A landscape with many peaks, sampled at points; each row gives a point and its height.
A climber steps from a point to the highest of its 6 nearest points, and stops where none of them is higher. Distance is the straight distance between rows; heights are no part of it.
koni: 134  138  106  125  142  164  140  123  118  111  142  120  138  166  158  110  147  140  134  122  166  120  155  121  120  157  133  168  122  137  110  140  158  140  95  112  101  153  146  121  135  154  155  113  height 268
gimur: 135  91  107  137  149  109  136  101  135  146  96  155  140  135  119  96  193  119  137  177  129  133  166  108  178  113  125  146  150  123  118  108  136  127  111  104  86  122  133  112  130  130  176  122  height 495
Ruv: 139  164  148  112  129  170  140  139  127  100  177  102  114  171  157  138  104  144  124  88  151  123  117  134  81  161  126  140  116  149  124  139  137  138  117  124  138  142  128  129  137  155  114  137  height 499
Lig: 132  158  147  111  119  162  134  137  119  94  165  110  115  159  152  143  102  137  120  94  144  117  108  130  78  153  128  133  118  142  121  138  139  142  121  131  156  137  130  131  131  148  104  142  height 518
mibub: 131  114  109  134  131  143  145  112  124  109  124  125  132  145  132  110  153  143  123  143  141  117  147  129  136  134  128  154  143  125  110  122  141  134  108  113  101  129  124  116  123  145  161  119  height 719
dufun: 124  98  88  132  150  158  126  104  130  112  120  158  149  152  141  95  184  129  145  143  167  117  172  129  163  146  124  188  120  136  98  128  146  128  95  91  71  140  129  119  138  152  184  116  height 517
gom: 122  152  136  118  118  134  133  143  125  121  134  125  127  126  135  132  116  130  136  124  126  126  109  134  106  123  134  110  119  133  130  135  118  131  135  139  150  130  129  132  119  122  105  142  height 633
des: 119  158  151  132  104  118  128  152  130  134  156  100  113  117  118  150  82  129  126  96  115  141  99  128  99  130  131  102  103  135  144  144  116  125  149  147  161  115  118  150  118  103  85  143  height 567
tafez: 139  151  151  114  124  154  133  141  120  90  161  114  127  157  149  130  113  133  121  95  141  127  113  134  92  149  122  127  120  142  128  146  131  138  123  136  139  137  128  125  130  148  117  140  height 759
Mise: 132  108  102  135  137  138  141  109  138  107  121  134  136  145  134  108  162  139  131  140  146  120  152  133  146  143  130  161  148  126  112  126  130  133  107  111  97  132  131  118  125  141  170  122  height 770
bimes: 123  128  144  137  125  95  123  138  130  159  124  116  129  105  117  154  94  121  116  126  98  142  116  127  122  123  130  109  125  119  149  132  115  115  149  148  160  120  128  136  119  109  96  124  height 496
Lamav: 119  151  136  124  123  116  128  141  131  147  127  125  131  119  120  138  113  125  135  135  114  128  109  130  117  125  135  112  129  131  138  134  114  119  135  139  155  124  134  133  122  116  109  129  height 771
tar: 128  99  140  140  118  107  102  115  144  152  96  147  139  94  104  128  134  118  136  146  101  140  141  133  169  110  117  112  146  123  134  118  119  112  139  127  114  122  122  134  127  113  129  124  height 459
Mas: 127  154  143  113  124  142  136  142  124  110  148  112  126  134  136  137  102  144  128  109  131  129  94  132  93  126  130  114  107  130  129  140  124  139  138  144  156  131  136  133  118  117  95  152  height 561
Dezuv: 131  170  144  117  118  137  136  146  110  108  174  94  113  123  130  152  81  139  125  78  123  124  84  133  79  136  132  116  98  134  136  160  126  135  145  155  180  123  128  155  121  124  83  147  height 566
tigag: 130  148  148  109  126  154  131  141  118  94  152  117  127  153  147  134  113  135  125  100  140  119  104  132  87  140  123  126  117  136  124  137  132  138  123  136  148  138  128  127  125  139  108  148  height 792
Gedom: 118  143  155  140  115  93  119  139  120  142  121  118  122  103  122  162  89  113  115  101  98  143  110  130  116  122  135  90  115  128  157  131  116  113  158  156  165  116  115  139  119  104  86  136  height 587
Bunak: 136  128  115  132  135  134  142  123  112  117  135  131  123  141  128  119  138  130  119  129  145  114  139  134  129  115  123  142  128  121  115  125  137  140  122  128  114  127  128  121  128  136  141  125  height 618
vude: 133  156  141  111  119  142  138  147  119  112  166  103  118  131  132  142  92  147  127  99  134  128  92  129  85  136  126  110  105  130  125  144  128  142  137  149  164  131  137  148  123  118  91  146  height 428
pobo: 124  131  127  123  123  124  118  120  126  143  122  133  132  113  116  123  125  118  138  132  112  130  125  124  133  122  127  117  134  130  118  125  116  122  133  126  130  119  122  134  125  131  126  124  height 169
zoso: 138  85  109  139  144  101  122  100  136  152  84  152  145  114  112  102  187  110  131  183  111  132  160  109  179  110  132  139  151  114  120  100  126  120  114  97  77  124  135  111  137  130  170  114  height 431
puso: 123  99  90  132  146  155  122  103  139  115  113  159  140  152  139  101  185  131  141  151  161  117  169  128  160  142  128  179  127  131  103  125  145  134  96  101  80  139  128  111  134  141  185  119  height 722
Rep: 132  99  104  132  138  115  140  114  134  121  103  139  130  128  127  112  166  130  135  159  120  132  151  127  157  115  130  144  142  135  123  115  132  125  114  113  99  126  123  110  128  145  165  126  height 413
Rolut: 126  143  118  130  136  152  132  128  110  104  144  126  121  166  146  121  139  134  115  118  159  117  141  136  119  139  130  158  118  129  124  144  148  141  113  126  115  138  136  125  136  147  147  119  height 639
Noro: 134  154  149  114  121  156  140  135  118  90  167  111  119  160  149  132  108  138  122  95  146  120  113  134  84  153  123  132  121  141  124  137  131  139  120  131  141  140  126  126  128  148  112  142  height 739
muz: 133  103  108  133  131  125  143  113  137  119  110  137  130  135  130  107  164  137  135  151  137  121  154  128  150  128  132  155  143  127  114  121  133  133  109  115  97  132  124  110  125  142  171  125  height 615
Bime: 118  147  136  125  119  116  133  147  132  143  132  119  129  116  124  142  110  125  136  128  114  131  107  132  109  123  135  108  120  131  142  134  115  130  143  143  155  130  134  131  117  114  105  129  height 620
zasip: 129  125  100  122  148  167  138  106  125  113  136  137  147  164  152  105  161  140  143  132  175  108  157  120  131  161  138  169  126  133  107  127  153  135  102  99  91  149  129  115  134  149  160  112  height 705
buvu: 131  95  121  129  129  117  116  123  139  147  103  149  131  106  108  117  141  119  140  157  112  135  140  128  162  111  117  113  133  128  134  106  121  119  135  115  105  129  132  122  133  125  143  119  height 368
fid: 131  96  108  134  138  103  131  108  138  142  95  150  137  121  124  102  180  119  132  177  114  138  157  113  166  109  130  141  144  126  122  109  131  125  110  105  89  122  129  106  131  138  168  123  height 645
vofev: 126  152  140  112  126  136  131  141  123  110  136  126  138  132  135  125  122  123  131  119  133  129  107  133  101  125  134  121  120  134  121  136  124  133  130  141  143  129  127  128  120  128  112  141  height 691
Lipud: 136  96  104  135  146  116  133  108  143  140  100  152  135  137  122  98  195  125  138  174  134  131  161  114  170  121  128  149  149  126  117  114  138  129  110  107  89  122  129  108  129  136  178  125  height 506
gegel: 131  96  124  132  125  113  109  116  144  154  99  152  141  101  108  119  137  117  134  156  111  143  142  131  168  110  118  113  145  119  134  112  117  116  140  123  114  126  129  130  134  119  146  118  height 345
Gera: 125  94  141  142  127  99  99  117  148  163  84  148  141  87  108  136  139  123  128  145  98  140  141  126  162  104  123  109  150  116  143  121  115  109  144  134  125  113  120  133  125  109  123  128  height 462
zazi: 138  92  106  130  142  106  133  105  137  146  94  147  141  125  120  94  182  116  133  175  121  132  160  108  173  114  128  143  150  124  120  108  136  125  107  104  85  121  131  110  131  138  171  124  height 825
dided: 127  151  117  129  132  164  130  131  113  97  143  115  120  166  152  123  134  142  126  118  163  118  144  135  114  146  130  157  110  145  130  144  149  139  103  121  113  144  138  126  141  149  146  120  height 515
Fif: 128  90  117  135  127  110  111  121  144  157  94  156  135  105  109  117  144  116  133  160  112  137  141  129  174  105  119  118  140  120  126  108  123  114  130  117  104  128  134  123  133  119  151  119  height 380
Dutu: 131  108  115  122  134  123  127  116  132  140  111  140  131  112  113  121  141  122  138  151  119  130  141  127  152  112  122  114  132  124  125  110  123  125  131  121  110  126  124  126  133  129  141  122  height 407
Fub: 118  146  150  135  109  106  129  151  126  138  139  111  124  117  121  155  84  121  126  111  108  142  108  129  112  126  134  98  112  131  154  139  114  125  150  146  156  121  129  145  113  106  95  132  height 627
kebi: 131  160  134  118  138  170  135  132  122  90  163  110  113  169  153  130  119  149  130  97  168  116  138  136  103  158  128  143  112  144  134  139  144  150  112  126  122  149  126  125  138  151  131  128  height 721
dedu: 136  88  107  133  142  98  124  103  135  152  89  143  140  115  119  97  184  110  132  176  112  134  160  107  176  106  132  142  150  116  118  106  130  122  111  99  83  124  133  108  138  137  169  116  height 568
sol: 139  143  143  117  135  147  136  139  116  96  158  126  127  156  140  123  124  127  126  102  145  126  126  137  106  141  121  129  124  136  124  145  130  141  122  137  131  137  135  126  132  146  129  130  height 695
feb: 135  166  142  111  129  158  137  148  112  99  174  105  109  157  143  146  89  139  121  90  145  117  99  135  69  152  128  131  108  134  123  145  147  146  131  149  172  142  135  142  129  140  91  147  height 658
Boke: 136  151  146  121  135  154  133  137  122  93  161  115  119  164  147  128  124  136  125  93  158  121  127  141  98  152  122  130  119  140  130  143  133  143  117  130  129  141  128  124  130  152  131  131  height 731
zon: 124  96  93  136  144  137  127  109  138  123  108  156  135  148  133  97  191  130  136  153  155  124  166  120  170  141  126  171  138  126  105  123  137  134  101  105  85  130  128  113  132  141  192  122  height 854
zunap: 118  142  146  141  117  100  129  145  125  143  131  111  124  110  118  155  87  121  123  115  99  140  114  132  119  127  134  102  118  127  152  139  113  117  151  146  158  119  126  137  113  109  97  127  height 611
pakad: 132  114  105  126  131  136  145  113  124  114  120  132  129  133  124  115  151  136  123  146  135  119  139  137  137  117  129  147  136  126  116  112  135  133  120  119  103  119  119  115  127  133  154  126  height 596
larak: 119  140  136  128  124  119  121  132  133  158  123  126  130  114  116  138  113  120  136  143  111  129  113  127  122  119  134  115  138  128  136  126  118  121  137  131  153  122  125  135  129  115  113  127  height 613
sed: 136  162  141  110  125  164  140  141  114  90  168  106  108  160  149  145  90  138  117  93  151  116  104  136  72  152  126  132  111  145  120  142  145  145  124  141  168  141  130  136  128  143  94  143  height 303
pobiv: 124  156  141  121  112  127  136  147  126  123  160  102  123  116  125  143  91  135  132  102  120  135  95  126  94  131  134  110  99  129  140  143  116  131  142  149  156  127  135  148  116  107  93  141  height 783
fala: 131  116  101  131  132  149  139  109  129  111  134  126  137  154  138  111  156  143  131  140  150  114  155  125  136  149  129  160  142  124  114  127  139  136  102  105  103  134  136  119  131  144  164  118  height 763
Sibi: 124  162  144  123  110  131  132  145  122  119  171  100  112  118  127  147  85  135  129  89  122  134  92  128  90  133  132  110  99  133  139  146  118  133  144  153  164  122  124  153  123  115  90  145  height 492
guler: 130  120  96  128  143  160  137  105  126  112  133  133  142  159  147  107  160  142  137  136  164  116  154  123  141  158  133  165  137  129  111  129  142  138  102  103  97  148  135  116  134  142  164  116  height 776
vitep: 132  82  126  143  126  98  98  123  147  170  86  157  139  93  107  121  145  111  124  160  107  144  151  123  182  96  121  115  150  104  132  121  123  100  136  127  111  115  135  125  130  113  139  113  height 280
Fefu: 131  103  102  134  139  128  141  111  139  116  116  142  135  143  128  107  179  135  138  154  141  129  157  129  152  137  126  162  149  124  117  119  131  136  102  112  96  129  127  115  126  141  182  126  height 688
ziti: 127  143  164  143  124  87  123  145  129  145  118  117  121  102  118  168  86  117  116  89  102  140  109  123  114  117  132  75  118  121  158  124  106  114  172  164  176  111  116  136  125  95  76  140  height 539
Did: 133  105  104  135  130  125  146  112  131  115  109  134  131  130  123  116  156  133  128  149  130  125  147  135  150  117  129  145  142  135  116  110  135  129  116  116  99  125  116  113  122  143  158  125  height 505
Sagad: 126  119  134  127  123  120  112  114  138  150  109  133  133  104  111  124  127  114  137  139  107  131  134  126  146  120  124  112  138  130  127  114  118  121  141  119  126  121  122  137  128  121  123  127  height 477
bopek: 123  75  119  149  130  99  105  118  144  178  77  157  145  85  103  118  154  114  124  177  107  140  156  120  187  87  118  117  163  89  130  110  124  94  139  121  102  114  129  114  130  111  144  105  height 276
pigo: 125  102  103  125  129  119  137  114  136  125  107  141  130  121  124  114  156  133  134  164  124  128  138  132  153  110  125  134  132  136  126  104  131  126  120  114  102  128  118  115  129  139  159  124  height 423
Gez: 121  146  133  121  122  123  127  138  127  142  125  129  130  123  123  131  122  121  137  135  120  123  112  124  113  120  139  119  129  134  129  132  116  128  131  134  147  126  127  132  124  124  111  127  height 545
pekur: 126  90  85  134  144  153  131  104  140  118  112  161  142  148  139  92  195  125  135  154  160  121  175  126  170  140  121  182  126  128  96  129  148  122  96  90  68  132  133  118  135  147  195  114  height 582
vanim: 131  150  146  115  125  145  134  139  125  93  151  118  130  148  140  133  113  136  124  102  138  122  102  135  95  140  124  124  120  139  124  139  131  132  128  141  146  133  125  129  121  134  108  145  height 772
lur: 135  140  128  118  136  133  141  132  119  115  141  133  124  144  128  120  139  122  129  116  142  124  132  135  123  124  119  130  126  122  116  133  129  143  123  130  123  124  131  127  127  141  136  123  height 638
tolu: 135  140  114  136  125  151  141  123  110  108  137  127  124  163  146  114  139  138  120  122  156  116  149  136  122  141  133  163  123  128  122  141  147  141  109  115  109  134  142  122  135  145  148  118  height 445
sifas: 121  150  165  136  112  91  123  147  132  144  131  109  115  115  122  166  82  118  119  81  104  144  95  112  99  125  131  69  121  128  159  130  108  116  174  164  181  115  112  141  127  94  72  142  height 497
gemi: 135  159  142  106  126  147  143  147  111  104  176  101  116  134  138  141  82  142  123  89  134  122  91  127  79  140  128  120  104  129  125  147  134  142  140  153  174  137  136  151  124  128  81  149  height 701
Nulez: 130  158  146  111  116  134  136  148  116  114  173  100  112  119  129  139  83  140  127  86  126  134  89  128  84  139  127  116  100  130  130  154  125  140  141  150  170  128  132  153  120  120  83  149  height 548
Zok: 143  170  142  108  128  149  138  148  106  97  173  101  112  143  137  143  78  144  124  86  138  120  92  131  76  145  127  121  98  136  124  148  136  145  134  156  177  138  137  149  119  133  80  148  height 754
Zevu: 124  71  114  146  136  99  105  112  144  165  73  160  146  83  104  110  165  108  127  186  109  131  150  115  195  92  131  130  165  95  127  97  126  100  123  97  84  118  124  107  131  115  163  99  height 308
kodu: 121  101  144  141  124  103  101  118  145  162  90  142  137  93  107  136  132  124  126  142  96  134  127  129  154  115  125  114  152  119  140  119  110  108  148  131  127  119  115  132  127  102  115  131  height 480
goro: 132  113  102  135  144  154  135  102  134  105  128  134  141  154  140  106  158  144  140  138  160  112  154  129  144  156  130  166  142  129  110  126  137  134  104  105  92  141  135  116  128  141  172  120  height 846
tel: 125  135  133  121  122  123  117  123  128  153  116  130  128  109  115  130  122  113  132  141  106  125  121  121  132  119  127  114  137  128  123  126  119  119  132  120  139  119  122  134  130  115  119  124  height 449
vusov: 128  82  113  140  137  102  115  107  139  153  81  153  139  104  112  102  178  109  128  186  109  134  149  113  181  103  134  133  151  104  127  99  122  113  115  90  78  120  125  107  136  130  158  108  height 478
buri: 127  145  111  128  134  163  134  125  110  101  146  119  129  161  157  112  136  141  129  116  161  118  149  129  119  150  131  160  117  141  125  148  154  138  100  118  108  142  142  126  137  150  147  116  height 309
fumap: 121  150  140  123  115  131  142  147  127  125  149  109  127  123  126  142  100  141  138  118  119  131  101  128  103  126  136  106  108  128  138  141  113  133  145  146  152  130  138  135  117  112  97  141  height 599
sokaz: 129  110  144  143  123  89  116  121  147  167  111  126  130  83  118  150  110  130  111  133  86  136  119  128  130  115  129  105  144  105  144  121  109  107  152  144  148  114  121  137  132  102  101  124  height 326
Par: 120  103  139  134  123  109  96  116  145  161  96  145  140  93  106  138  130  121  125  142  100  133  133  127  156  115  129  112  151  120  137  115  117  117  142  127  124  116  115  131  126  110  120  129  height 487
vozuk: 124  136  149  144  120  86  117  147  124  149  113  124  122  89  120  167  89  111  107  101  92  138  116  132  121  111  131  93  118  121  155  122  110  116  169  161  169  110  118  136  125  104  80  134  height 516
rufe: 128  125  111  133  132  140  142  118  118  106  129  129  124  141  133  116  144  137  117  140  147  117  145  135  130  124  130  153  136  121  117  123  140  135  114  115  107  123  128  121  131  138  151  121  height 559
kimo: 114  151  157  141  109  104  129  150  123  143  141  108  115  116  125  164  82  121  120  89  110  140  99  127  103  128  135  90  107  134  152  135  111  122  162  153  168  115  113  147  124  100  84  140  height 554
lum: 120  152  138  121  117  124  130  145  127  133  138  121  129  120  124  137  106  129  140  130  122  128  105  127  106  124  137  111  118  133  136  140  114  127  137  139  153  124  135  131  120  115  107  130  height 580
Kegib: 130  108  123  127  127  121  120  120  137  146  108  144  134  107  114  120  139  124  141  151  113  135  139  129  159  116  118  109  130  127  123  109  120  122  138  118  111  127  126  127  131  124  144  119  height 438
tazot: 125  135  110  132  130  156  137  119  115  104  139  124  126  160  155  118  140  138  124  127  159  118  149  130  122  147  128  167  125  131  119  138  149  137  101  112  104  140  145  123  133  150  150  114  height 261
masi: 134  97  107  132  141  116  141  111  140  123  105  144  133  136  127  104  177  131  134  158  130  133  154  120  158  126  128  154  152  125  120  120  134  127  108  116  94  127  133  110  124  143  180  129  height 855
Bimo: 126  89  113  137  130  110  109  121  138  159  91  157  137  106  113  117  149  114  132  168  114  139  138  124  179  100  122  120  137  113  134  101  128  112  130  110  101  132  137  115  139  123  154  113  height 519
pelu: 125  124  145  144  125  90  122  140  125  156  114  119  124  91  121  160  94  111  112  116  89  141  116  127  124  113  133  105  131  121  146  128  112  109  156  151  164  115  122  134  125  108  92  124  height 354
Fas: 130  141  125  117  128  123  132  129  123  132  134  130  133  120  128  118  131  119  137  124  126  126  128  122  128  118  123  119  128  127  114  126  121  130  128  130  134  120  125  128  128  135  129  125  height 17
kat: 123  100  141  145  123  101  96  122  146  161  91  142  142  87  110  141  133  127  122  142  96  135  132  133  157  108  127  107  152  115  145  118  110  108  148  136  131  112  115  132  130  102  114  135  height 463
Vafa: 140  164  148  111  126  166  136  139  122  92  174  106  112  168  157  142  95  136  121  91  154  122  117  133  73  159  126  142  117  146  123  139  137  139  115  130  143  144  126  129  134  152  111  136  height 238
gadom: 127  93  112  131  130  107  116  123  137  147  91  154  132  108  118  115  152  121  136  175  114  141  141  123  171  103  122  119  135  123  132  107  125  121  126  113  103  125  132  115  138  126  153  116  height 501
bepob: 128  116  139  140  127  96  122  128  137  169  111  126  133  93  117  152  102  122  116  133  94  134  116  134  133  119  128  113  143  118  141  123  115  115  155  145  156  115  125  136  123  105  103  122  height 422
veri: 127  90  138  146  119  93  96  120  149  168  83  153  141  82  109  132  144  116  127  149  99  142  143  127  170  99  125  112  148  113  140  120  118  106  145  136  121  114  123  134  128  105  130  130  height 429
defof: 121  142  136  131  126  113  124  140  130  156  129  123  129  116  115  146  106  124  131  135  108  132  111  130  121  126  134  112  132  126  144  136  114  121  142  139  158  125  134  136  124  109  109  124  height 632
manaf: 134  143  132  118  128  130  135  139  119  119  139  129  128  127  127  117  127  121  130  117  126  130  126  124  118  120  130  124  129  130  111  135  119  131  128  135  135  123  129  127  122  140  123  129  height 344
kota: 122  78  116  148  136  102  106  111  136  165  73  158  143  91  105  108  163  107  124  178  108  135  146  120  188  96  131  125  158  99  130  94  124  100  126  101  81  116  128  116  136  118  156  104  height 349
mup: 122  106  146  142  126  107  106  119  146  167  102  134  136  94  108  143  124  128  123  138  100  132  122  126  144  119  127  110  151  114  142  118  114  113  147  133  140  117  122  131  131  100  107  128  height 475
mufud: 130  97  104  129  136  113  128  119  133  134  101  146  131  118  119  112  158  126  134  166  118  131  138  128  159  108  130  128  132  131  130  104  132  124  113  115  98  128  124  112  130  140  158  123  height 468
vip: 119  136  146  136  118  98  124  146  125  150  126  114  125  102  121  157  89  115  120  113  95  139  115  133  117  124  129  102  121  129  154  135  113  118  155  150  158  119  128  137  113  102  93  129  height 588
Vufek: 133  118  122  120  128  123  128  117  133  139  117  138  131  105  113  118  137  119  140  143  118  132  132  128  148  116  118  106  132  131  119  112  120  124  139  118  116  123  123  130  131  128  136  123  height 412
Zofen: 117  156  152  133  107  114  125  146  126  137  151  108  108  119  125  158  80  127  125  92  111  137  92  126  96  128  129  94  106  134  148  139  114  127  156  155  171  113  111  149  124  101  83  141  height 402
modut: 116  155  157  133  107  114  123  151  126  138  153  102  104  119  121  162  81  126  121  83  114  137  86  126  87  131  132  90  111  137  151  140  110  124  157  156  176  117  110  147  127  99  81  142  height 318
sar: 139  164  148  116  134  170  138  133  125  91  171  109  114  170  152  135  117  145  127  90  164  122  129  139  91  162  123  136  112  146  131  143  139  144  114  122  127  147  127  125  140  155  119  131  height 704
zeto: 136  144  138  118  129  133  137  139  115  104  145  128  129  145  136  122  130  126  126  111  138  129  128  130  120  126  130  133  121  129  117  145  125  138  126  141  131  129  130  125  129  144  128  134  height 600
Puna: 129  187  144  105  125  174  137  155  118  85  179  91  103  167  160  150  79  137  123  78  160  119  108  136  62  161  139  144  101  153  120  146  146  148  117  143  162  155  132  127  131  160  97  132  height 565
Fubit: 131  105  110  122  130  119  133  120  133  134  111  144  128  112  118  119  148  125  134  157  123  130  136  132  156  109  123  124  130  127  128  104  129  125  128  120  102  129  126  117  130  132  150  122  height 397
Bukef: 117  161  150  130  104  118  131  150  123  137  156  103  109  115  125  154  78  125  123  87  117  134  87  129  92  134  130  98  103  138  147  142  112  130  156  153  174  115  112  153  128  104  84  143  height 279
mol: 127  148  139  110  117  146  137  140  121  101  152  115  127  141  136  133  106  142  126  104  137  122  96  131  89  132  133  120  115  132  124  139  130  142  133  142  155  136  130  132  119  130  98  149  height 709
gef: 137  148  133  127  135  147  133  139  115  101  149  129  121  168  142  127  129  136  123  109  161  121  130  140  119  144  121  143  120  135  130  143  139  142  115  130  126  142  137  128  130  146  137  126  height 737
Razip: 122  155  147  131  110  119  136  149  131  131  155  105  123  116  119  146  84  133  133  111  118  136  103  124  104  131  133  104  107  131  145  140  112  122  149  149  157  121  129  146  117  101  96  143  height 661
tomed: 132  126  100  130  139  159  141  108  125  109  138  129  144  158  149  108  158  143  131  134  160  114  157  127  131  153  131  162  139  127  111  132  144  138  103  103  97  145  139  116  135  146  159  113  height 703
Duti: 123  129  136  131  121  117  110  116  138  160  112  136  135  104  113  135  120  120  132  138  102  127  119  127  138  121  126  116  144  122  131  115  116  119  136  125  140  117  117  136  129  112  121  123  height 523
satal: 130  189  146  107  127  166  135  155  110  85  172  91  101  165  150  156  75  133  123  83  165  113  101  141  62  163  135  135  104  146  122  150  145  150  124  146  173  149  138  134  126  150  89  141  height 802
bifaf: 113  146  153  141  112  104  123  145  123  143  127  111  117  110  126  160  86  113  119  98  100  140  110  132  110  125  130  96  113  135  153  131  113  120  155  151  159  113  120  142  117  102  89  133  height 610
nam: 127  155  142  117  116  135  137  147  125  117  157  99  121  124  131  140  92  146  127  105  129  131  95  127  93  134  130  107  104  131  131  145  123  135  141  146  158  128  132  143  120  119  91  148  height 509
foful: 115  149  148  134  108  113  130  148  126  138  140  105  117  114  119  160  81  122  125  100  108  139  103  127  102  125  130  97  108  133  153  135  113  127  151  145  158  115  120  146  115  101  87  137  height 616
mesab: 136  163  143  110  128  148  139  145  110  98  173  101  114  145  136  146  82  146  119  92  141  118  96  127  74  147  128  124  104  140  125  148  140  148  136  152  176  136  144  141  123  130  84  152  height 706
Poza: 125  84  123  140  128  104  104  122  143  164  85  162  136  97  109  119  148  120  127  162  106  143  144  124  183  100  121  119  146  104  132  112  125  110  136  119  103  127  137  119  134  118  149  114  height 398
Doga: 135  145  135  118  131  129  132  139  116  117  138  133  133  130  135  121  126  128  133  117  131  124  118  129  117  126  124  125  121  133  117  141  125  133  127  135  139  125  129  129  125  138  124  133  height 520
gevub: 123  148  129  118  121  125  124  130  125  137  126  136  131  118  125  124  122  118  138  128  119  130  117  124  123  120  132  118  125  133  117  132  119  124  134  129  144  123  127  133  125  132  120  127  height 230
nipal: 126  106  89  124  157  167  134  104  123  104  126  151  151  158  146  97  174  131  147  137  172  111  171  125  156  153  131  185  118  143  97  128  161  128  92  95  67  149  123  122  136  160  178  116  height 500
Mek: 126  81  116  143  134  99  107  110  137  161  76  154  146  94  110  105  167  107  125  177  106  135  147  112  187  97  131  129  155  101  131  95  125  107  122  97  77  120  130  111  135  122  156  106  height 391
Nidor: 124  91  135  139  125  95  100  123  149  161  89  156  141  92  105  125  137  117  136  149  104  145  145  130  174  100  119  115  148  112  135  116  123  109  140  131  108  123  132  130  126  111  135  120  height 369
Mopu: 133  144  122  130  138  142  137  136  109  109  146  129  119  156  137  120  139  131  117  115  156  119  135  139  120  133  124  146  123  124  124  138  137  144  117  128  120  135  135  122  130  144  137  122  height 699
bogi: 135  123  115  120  135  128  139  121  126  134  130  134  125  120  116  117  139  126  134  137  129  125  136  125  141  112  116  122  129  127  112  115  129  130  130  124  115  124  121  125  131  134  137  122  height 348
popa: 126  91  111  136  135  106  116  112  136  151  86  153  138  112  119  107  165  114  131  175  107  134  146  119  169  100  130  135  138  122  128  103  128  112  118  106  89  126  131  114  140  133  158  118  height 560
Gepu: 128  90  104  128  135  108  127  119  132  139  94  142  135  116  122  112  167  118  131  170  110  137  146  122  163  106  125  134  137  126  131  104  135  121  115  109  95  126  126  112  137  137  167  121  height 546
fevom: 124  163  147  120  112  129  129  149  120  122  164  97  108  120  129  152  79  129  124  77  120  129  81  130  86  135  133  105  97  135  142  152  114  134  147  152  183  116  117  156  126  112  79  143  height 237
Kug: 131  132  112  133  132  142  140  122  113  111  136  129  122  153  135  115  139  136  117  130  145  115  142  136  128  127  127  148  124  126  122  129  140  142  116  120  112  123  131  124  127  142  142  123  height 765
sogam: 134  156  137  111  125  157  138  140  116  96  165  108  113  151  142  142  96  144  116  97  141  115  96  134  79  143  124  128  118  135  126  140  141  146  127  145  162  139  133  135  129  131  94  151  height 432
mov: 128  128  107  137  127  147  139  117  116  107  133  121  122  154  140  114  144  137  115  131  148  116  146  132  129  138  128  158  135  124  117  129  138  136  111  114  110  129  130  120  131  142  149  119  height 471
siza: 127  150  167  130  113  97  129  151  133  145  143  106  115  115  129  166  78  124  117  75  107  141  89  119  96  126  129  79  116  134  154  133  106  117  171  164  191  117  107  144  130  94  72  145  height 472
rasi: 122  133  133  130  123  114  122  132  132  163  120  127  128  107  112  148  109  124  124  138  102  136  109  126  127  126  131  116  139  120  140  129  115  122  140  137  157  119  131  135  127  110  107  123  height 586
sabe: 136  175  145  106  132  161  141  155  108  94  177  95  102  153  141  151  71  134  123  84  154  115  101  135  67  158  131  125  102  139  128  147  143  147  132  149  180  148  139  147  118  142  80  145  height 778
mupit: 119  76  121  145  134  104  103  119  139  171  79  158  139  93  111  114  157  111  126  176  109  136  145  119  185  94  120  125  150  98  133  104  124  102  134  109  92  121  128  113  136  113  152  104  height 430
Boren: 125  112  133  128  120  113  111  115  139  151  104  142  135  103  105  125  123  114  135  140  105  135  136  127  154  117  119  116  141  132  127  116  120  122  141  122  123  123  120  137  126  115  129  128  height 488
Dab: 131  116  107  134  130  133  146  116  129  113  119  132  128  134  128  113  153  138  125  147  136  123  145  134  142  124  131  153  144  126  117  120  137  132  114  120  99  123  120  116  124  140  160  124  height 608
Zepil: 131  150  125  124  135  152  128  133  107  95  150  123  118  162  148  119  134  136  123  112  162  121  137  140  117  145  124  144  116  137  133  141  145  145  106  124  119  142  137  126  135  148  138  123  height 720
Tup: 129  94  95  140  139  128  135  102  138  136  98  159  135  148  122  97  200  121  133  170  148  122  172  116  176  127  127  161  145  126  106  121  141  134  102  106  82  119  130  111  131  130  184  121  height 738
tiz: 127  150  142  112  122  141  134  144  123  104  148  118  129  140  137  129  114  134  128  113  137  122  102  130  95  128  135  118  119  137  128  140  123  135  129  140  146  131  126  128  119  134  110  145  height 750
vis: 127  107  96  133  149  147  134  107  136  112  122  142  139  155  140  107  174  138  138  140  165  113  158  126  151  152  130  168  140  131  111  127  139  136  99  104  90  143  133  114  133  142  178  117  height 793
muma: 135  168  140  111  127  162  136  145  115  91  173  99  106  163  152  148  87  133  112  91  154  115  103  139  68  158  125  137  115  143  117  144  150  145  121  138  164  140  130  136  131  149  96  145  height 172
fonu: 132  150  137  122  135  157  135  136  115  96  156  119  120  169  146  127  128  136  128  99  164  119  134  142  108  151  123  141  115  140  134  141  140  149  113  126  121  144  131  123  135  145  138  129  height 812
duto: 118  111  137  136  125  114  106  120  146  163  105  135  139  99  108  137  126  118  126  139  100  129  124  127  150  115  126  111  146  122  130  116  116  118  140  128  131  118  114  135  128  107  118  124  height 498
Gonef: 128  129  107  128  142  166  143  111  119  112  135  120  136  160  152  106  150  143  132  132  162  113  154  122  126  161  132  165  127  129  112  134  150  135  101  102  101  150  141  120  137  144  158  115  height 581
danal: 124  123  141  134  123  97  121  135  129  164  122  125  128  100  118  152  100  122  121  131  97  136  115  128  124  123  125  111  136  121  143  127  113  117  144  140  156  122  129  138  124  107  106  120  height 491
zazon: 128  100  99  133  145  137  131  109  142  120  113  148  137  146  133  103  175  140  135  152  150  123  159  128  158  145  132  167  144  127  111  126  136  131  102  111  93  135  129  114  128  145  184  125  height 760

Where does a climber stop that starts at each point below?
Nulez => satal
Fubit => zazi
pelu => pobiv
Gedom => pobiv
gegel => Lamav
veri => Lamav
Nidor => Lamav
vozuk => pobiv
